A landscape with many peaks, sampled at points; each row gives a point and its height.
A climber steps from a point to the highest of its 5 nearest points, and stops where none of them is higher. Distance is the straight distance between rows; heights are no part of it.
<473>: [-14  10  11   9  -1  -5  -3  -4   6   4  17   2  -7  16   7  -6   3   4
 -18  16  -5 -15  -8]  height 498
<42>: [ -4 -40 -15  15 -22  13   4  14 -21  -5   7 -36   4 -12 -41  -2  29 -23
   3 -38  18  27   6]  height 465
<882>: [ -2  21  -1 -11   6  -3  -1 -12   7 -15   4  12 -18  20  18  19 -18  12
  -2  17   3 -23  -9]  height 716
<939>: [ 77 -31 -36  21  21   9  11 -10 -10 -13 -14 -16 -28 -12 -22  22 -20   8
  44  -8  32  -1  21]  height 290
<1032>: [ 52  -7 -18   2  25   6  -1  -8   1 -25 -11   5 -23   0   1  29 -33  14
  35   3  22 -12  16]  height 402
<970>: [-33 -21  -7  21 -22   4  -3  23  -5  14 -12 -29  24  -4 -22 -24  30 -29
  -4 -22   4  25   5]  height 606
<614>: [-42 -14  11   7 -36  -5   5  23   3  28 -18 -15  33 -10   2 -36  33 -27
  -7 -17 -15  34   3]  height 360
<1006>: [ 59 -19 -26  14   5  19   8  -6  -5 -16  -8  -5 -20 -16 -13  19 -15   2
  23  -9  20 -10   6]  height 202
<842>: [-44  10  27  -6 -20  -7  -5  21  12  33  -1  14  38 -13  28 -36  17 -16
 -22   2 -34  34 -11]  height 475
<60>: [  0  27   0 -25  11  -7  -2 -15  10 -17   3  15 -16  24  25  16 -19  16
   4  17   1 -25  -4]  height 596
<896>: [-51  19  31 -10 -28  -5  -9  26  13  35   4  17  39 -15  32 -39  17 -20
 -28   2 -40  32 -15]  height 435
<363>: [-22   5   7  12   0   1   0   3   6  15   8  -4   3   9  -3 -17   7   5
 -12   7   1 -13  -5]  height 453
<649>: [ 32 -71 -27  24 -30  15  16  -5 -27 -11   2 -38 -12 -16 -46  16  24 -17
  21 -46  23  31   7]  height 488
<784>: [-31  21  38  -1   6 -24  -1   3   8  15  13  19  24   5  21 -24   7   0
 -26  20 -19  -1  -5]  height 486
<234>: [-16   9   6   5  -7   1  -1   1   7  -8   9   1  -9  12   3  -8  -1   6
  -8   7   6 -21  -5]  height 437
<348>: [ 18  15 -10  -1  -1   7  -6  -2   3 -19   2   7 -18   3   5  18 -22  11
  14  -1  13 -19   1]  height 561
<68>: [-39  24  39  -3   9 -13  -7  15  12  24  14  28  34  -1  33 -32   5   3
 -24  15 -35   4  -7]  height 361
<632>: [ 23  -3 -16   7 -11  25   4  -5  -2 -12   6  -9 -11 -15 -21  11   0  -3
  10 -16   7  -9  -4]  height 496
<549>: [ 58  -4 -15  -4  38  -2  -6 -12  -3 -24 -16   9 -23   4  -3  34 -40  21
  38  12  29  -9  20]  height 287
<960>: [  1  -4  -8  11  -9  16   1   3   1  -8   8 -16  -9  -5 -27   6   7   3
   1 -12   9 -10  -3]  height 354
<123>: [ 59  -8 -22   8  24  12   3  -8  -7 -18 -12   3 -19  -5   1  32 -32   9
  33  -2  23  -8  12]  height 300
<10>: [-31  34  38 -21  21 -28 -10  -5   9   6  15  37  15  12  28 -18   2  14
 -32  32 -26 -11  -4]  height 170
<225>: [  2  23  -3 -20  12  -4  -7 -15  12 -15  -1  15 -18  16  22  26 -26  21
   8  13   4 -31  -2]  height 585
<63>: [-60  30  31  -8 -32  -6 -12  28  14  36  13  29  47  -9  41 -35   9 -17
 -30   6 -48  31 -25]  height 288
<764>: [ 80 -35 -38  24  27   9  16 -20  -6 -10 -20 -22 -38 -12 -32  20 -21  11
  42  -6  41  -4  24]  height 299
<999>: [ 64 -44 -38  20   5  22  16 -11 -12  -9 -19 -22 -20 -16 -26  18   3  -1
  36 -28  18   5  17]  height 423
<246>: [ -6  47   8 -53  29 -15  -7 -26  15  -3  -7  31 -16  19  38  21 -28  22
 -16  44 -20 -34  -9]  height 463
<618>: [-16 -42  -7  26 -29   6   5  31 -24   4  -3 -34  20  -7 -33 -11  28 -41
   3 -36  13  39  11]  height 589
<204>: [ 41 -59 -33  20 -20  21  13 -12 -21 -12   0 -30 -11 -17 -39  15  17 -10
  22 -43  17  17   6]  height 569
<235>: [ 26  21  -5 -17  25  -3 -10  -7   6 -26 -14  15 -16   5  15  32 -29  22
  26  11  11 -15   4]  height 545
<743>: [-14  51  17 -50  31 -20 -10 -30   9   0  -3  33 -13  25  34  15 -21  28
 -22  41 -20 -31 -10]  height 452
<691>: [ 75 -28 -34  23  35  -1  11 -14  -6  -8 -15 -15 -32  -7 -24  25 -27  11
  44  -2  38  -6  20]  height 281
<695>: [-37   7  24   7  -7  -9  -4  11   7  31  -3  -1  28  -3  13 -35  19 -14
 -17   3 -21  16  -4]  height 506
<973>: [-45  23  36  -3 -10 -10 -10  22  13  31  15  24  39 -13  33 -32   9  -9
 -27  14 -33  19 -13]  height 339
<672>: [ 77 -33 -30  14  43  -2   8 -22  -8 -14 -16 -17 -41   8 -33  29 -37  21
  48   6  53  -6  24]  height 277
<854>: [ 62 -55 -35  20 -12  20  20 -13 -14 -16 -14 -25 -18 -15 -32  16  12   1
  30 -35  23  11  12]  height 503
<522>: [ -4   9  -8   5  -9  12   1  -8   6  -7  12  -1 -15   8  -3   3  -3   1
  -3   2   3 -18  -4]  height 388
<615>: [ 65 -10 -18   9  42   1   3 -10  -4 -20 -13   2 -24  -2 -12  28 -40  18
  40   5  31  -7  19]  height 286
<57>: [-14  -8  -4  12 -11  11   2   3   0  -2   3 -17   0  -1 -25  -6  16  -3
  -6  -7   7  -4  -2]  height 5
<129>: [-29  11  29   8   2 -13  -3   5   6  20  10   8  17   5  14 -25   7   1
 -17  12 -12  -4  -2]  height 514
<846>: [ 74 -26 -35  18  20  13  12 -11  -9  -7 -18  -8 -23 -14 -17  17 -18   7
  36 -10  25   1  17]  height 220
<616>: [ 41   1 -18   5   3  17  -2  -4  -1 -18  -1   6 -15  -7  -3  25 -19   8
  22  -3  12 -13   7]  height 464
<109>: [-36 -19   8  10 -28  -3   0  22  -3  22 -21 -20  30  -6 -10 -30  28 -31
  -8 -13  -9  27  10]  height 479
<460>: [-24  45  20 -36  22 -28  -6 -19   3  -5   9  31  -7  26  32  -1 -10  19
 -30  38 -18 -28  -7]  height 310
<725>: [ 27  22  -1 -30  41  -9  -9 -17  19 -29 -22  17 -21  10  15  39 -34  29
  31  18  11 -21  11]  height 566
<719>: [-21  34  19 -25  15 -22  -7 -16   3   1  11  32  -3  20  23  -6  -7  18
 -27  30 -15 -20  -8]  height 422
<797>: [-60  30  37  -7 -16 -13 -15  31  17  33  13  33  45 -11  44 -31   0 -11
 -31  10 -47  27 -21]  height 109
<297>: [-28  27  30 -10  13 -24  -2   1   2  10  14  23  10  17  21 -16   1  11
 -26  29 -10 -14  -7]  height 457
<641>: [ 14  -2 -13   8  -5  18   0   0   2 -12  12  -7 -10   1 -21   8  -1   0
   2 -10   5 -13  -5]  height 431
<645>: [ 38   6 -16  -4  14  11  -5  -5   4 -22  -7   9 -22   0   3  27 -28   8
  24   9  15 -16  10]  height 525
<648>: [ 15 -46 -25  16 -21  25   9   0 -20 -13   3 -31  -7 -13 -39  12  19 -16
   9 -36  12  15  -2]  height 646
<564>: [-26 -30  -3  22 -33  -2   4  29 -18   6 -10 -29  25  -8 -25 -20  32 -34
   1 -29   8  39  14]  height 717
<781>: [-10  25   7 -11   7  -7  -1 -10   8 -10   5  13 -14  20  21  13 -13  15
  -9  19  -3 -24  -3]  height 592
<177>: [-27  50  23 -37  29 -33 -15 -20  11   0   7  40  -2  18  32  -9  -9  20
 -43  37 -30 -24  -8]  height 162
<746>: [-39   0   9   6 -34  -6   0  24   5  34  -9  -3  34 -11  17 -35  26 -22
 -12  -8 -28  34  -6]  height 414
<910>: [-14  62  16 -62  36 -17 -12 -27  25   3  -4  35 -20  22  35  19 -33  30
 -23  50 -27 -32 -14]  height 412
<591>: [-15   2   2  14  -9  10   2   5   3   3   6 -13  -3   2 -11 -11   9   1
  -8  -3   4  -9  -2]  height 175
<388>: [-13  43  14 -38  19 -23  -5 -20  11  -6   3  33 -17  19  31  12 -11  22
 -21  37 -14 -24 -13]  height 436
<488>: [-38  34  43 -14  13 -30 -14   6  10   9  15  37  28   7  38 -26   2   9
 -26  27 -30  -4  -9]  height 199
<58>: [-12 -23 -11  17 -15  12   1   9 -12   1   2 -25  11  -9 -42  -8  28 -18
   0 -27  13  14   1]  height 444
<207>: [ -4  29   2 -26  13 -10  -8 -21   7 -11   5  19 -21  17  26  18 -17  22
  -4  24 -10 -29  -7]  height 560
<621>: [-29  14  24  12  -3  -7   3   3   9  18   5  -1  16   6  11 -28  14  -4
 -16   8 -10   2  -5]  height 511
<201>: [-25  20  22   4   7 -18  -2  -4   6  10  14  15   8  13  17 -20   6   5
 -16  19 -10 -11  -4]  height 521
<485>: [  3 -17 -10  11 -12  17   5  10 -10  -7   7 -21   0 -13 -37   5  20 -10
  -1 -20  14   2  -3]  height 438
<820>: [-36  -4  18  12  -7   1   4  10   4  26  -6  -9  20   0  -1 -29  20 -10
 -13   0  -9   8  -5]  height 478
<428>: [-31  -9   0  15 -12   0   5  13   6  15  -8 -21  19  -1 -15 -24  27 -21
  -6 -14   2  17   6]  height 304
<905>: [ 14 -78 -21  41 -39  15  12  11 -44   2  10 -54  -1 -14 -48   8  26 -37
  22 -48  30  48  12]  height 374
<785>: [ 32  -9 -21  12  -4  18  -1  -4   1 -17  -1  -3 -11  -7 -16  17  -6  -1
  17 -11  11 -11  -3]  height 442
<327>: [ 76 -40 -38  19  15  15  16 -12 -10 -12 -21 -20 -23 -13 -21  17  -9   3
  44 -17  35  -6  22]  height 337
<448>: [ 58 -23 -26  12   2  21  12 -10  -7  -6  -8 -16 -18 -18 -21  22  -6   2
  23 -23  13   1   4]  height 273
<215>: [-25 -20  -3  14 -20   3   3  22  -8   5 -13 -26  16  -4 -30 -16  30 -22
  -7 -20   3  15   6]  height 458
<376>: [ -4  39   2 -42  25 -16  -3 -24  22 -15 -16  18 -20  21  32  40 -34  32
   3  35 -15 -29  -3]  height 584
<239>: [ 60  -9 -21  11  22  10   4 -11   0 -18 -13   2 -21  -7  -6  20 -26   4
  33  -2  18  -6  11]  height 260
<291>: [ -9 -56 -15  25 -30   6   6  27 -36  -1   4 -39  10 -13 -43  -6  29 -36
   3 -43  28  41  14]  height 403
<841>: [ -7  15   4   0  -2   1  -1  -6   3  -6   8   3 -10  15   6   6  -4  10
  -3   9   5 -21  -3]  height 512
<136>: [-48  38  39 -13  11 -30 -11  11  16  12  16  33  37   0  39 -26   0   8
 -22  22 -38   3 -13]  height 125
<364>: [-39  12  31   8  -7 -10   1  14   9  28   5   5  24  -4  20 -37  10  -4
 -15   7 -17  11 -11]  height 509
<142>: [  6 -50 -24  22 -27  17   9  14 -33 -13  10 -36  -4 -15 -44   4  28 -24
   7 -42  19  32   6]  height 532
<501>: [  0   1 -12   8  -7  12   1   2   5  -4  10  -5  -7   0 -12   0  -3   6
  -6  -5   7 -15  -7]  height 298
<567>: [ -6  38   5 -43  26 -17  -4 -29  14  -9  -6  26 -20  21  31  22 -26  22
  -9  35 -11 -28  -9]  height 505
<339>: [ 16  19  -9 -12  12   1  -7  -8   4 -24   3   9 -20   9  13  25 -21  13
  13   9   7 -21   5]  height 638
<404>: [ 54 -46 -29  18 -10  24  12 -10 -14 -12  -5 -21 -19 -21 -32  15   8  -5
  25 -29  15   5   7]  height 489
<371>: [-49  13  21  -9 -38  -3 -10  23   9  34  -3  13  42 -15  30 -37  23 -21
 -30  -9 -38  39 -21]  height 443
<272>: [  4  32   1 -32  31  -9  -8 -18  16 -22 -13  19 -22  16  27  36 -30  26
  16  23  -3 -29   1]  height 707
<647>: [-69  32  28 -15 -41   4 -20  37   7  31   9  24  46 -11  40 -37  15 -23
 -46  -4 -48  43 -31]  height 364
<560>: [  3 -44 -19  19 -28  18   9  11 -30  -5  11 -39   5 -13 -47   2  23 -24
   6 -38  15  30   4]  height 519
<7>: [-16  65  17 -58  36 -16  -6 -24  11   5   0  43 -10  24  31   8 -22  29
 -36  52 -28 -34 -14]  height 404
<305>: [ 31 -31 -22  10 -14  27   6  -4  -7  -8   1 -18 -12 -15 -35  14  10 -11
  13 -28  11  10   1]  height 582
<422>: [-38 -10  12   9 -25  -5   4  22   7  32 -16 -17  30  -8   6 -36  21 -19
  -6  -8 -13  24   5]  height 363
<550>: [  0 -32 -16  12 -22  16   8   7 -13  -6   0 -29   4 -14 -36   0  21 -14
   1 -28  12  13   3]  height 551
<166>: [-17  18  14 -11   4 -10  -1  -9   3   0  12  15  -5  20  19   0  -6  13
 -18  19  -3 -22  -8]  height 534
<349>: [-21  28  24 -13  10 -19  -2 -14   6  -1  16  20  -2  20  25 -10  -7  15
 -20  27  -9 -20  -5]  height 667
<676>: [-51  34  41 -15   1 -23 -13  20  14  22  14  36  42  -4  42 -30   5   3
 -26  13 -37   6 -14]  height 95
<15>: [-18 -19  -6  16  -7  12   3  12  -2   2   2 -27  10  -7 -29 -13  23 -13
  -6 -19  11   9   2]  height 218
<265>: [ 16 -65 -19  30 -34  16  15   7 -37  -5  13 -42   1 -15 -46   8  28 -32
  16 -42  26  34   6]  height 430

For each start below, name the point where the climber stops.
<177> => <272>
<615> => <882>
<746> => <349>
<371> => <349>
<973> => <349>
<672> => <648>
<591> => <349>
<846> => <648>

Call two points neighbours if one is among the 5 nearest of the other. Go from one point of each pair to the other, from neighbour to neighbour, staying as high as possible. Name the lowest point that can't be avoided.
<272> / <882> => <60>
<882> / <648> => <785>
<564> / <648> => <560>
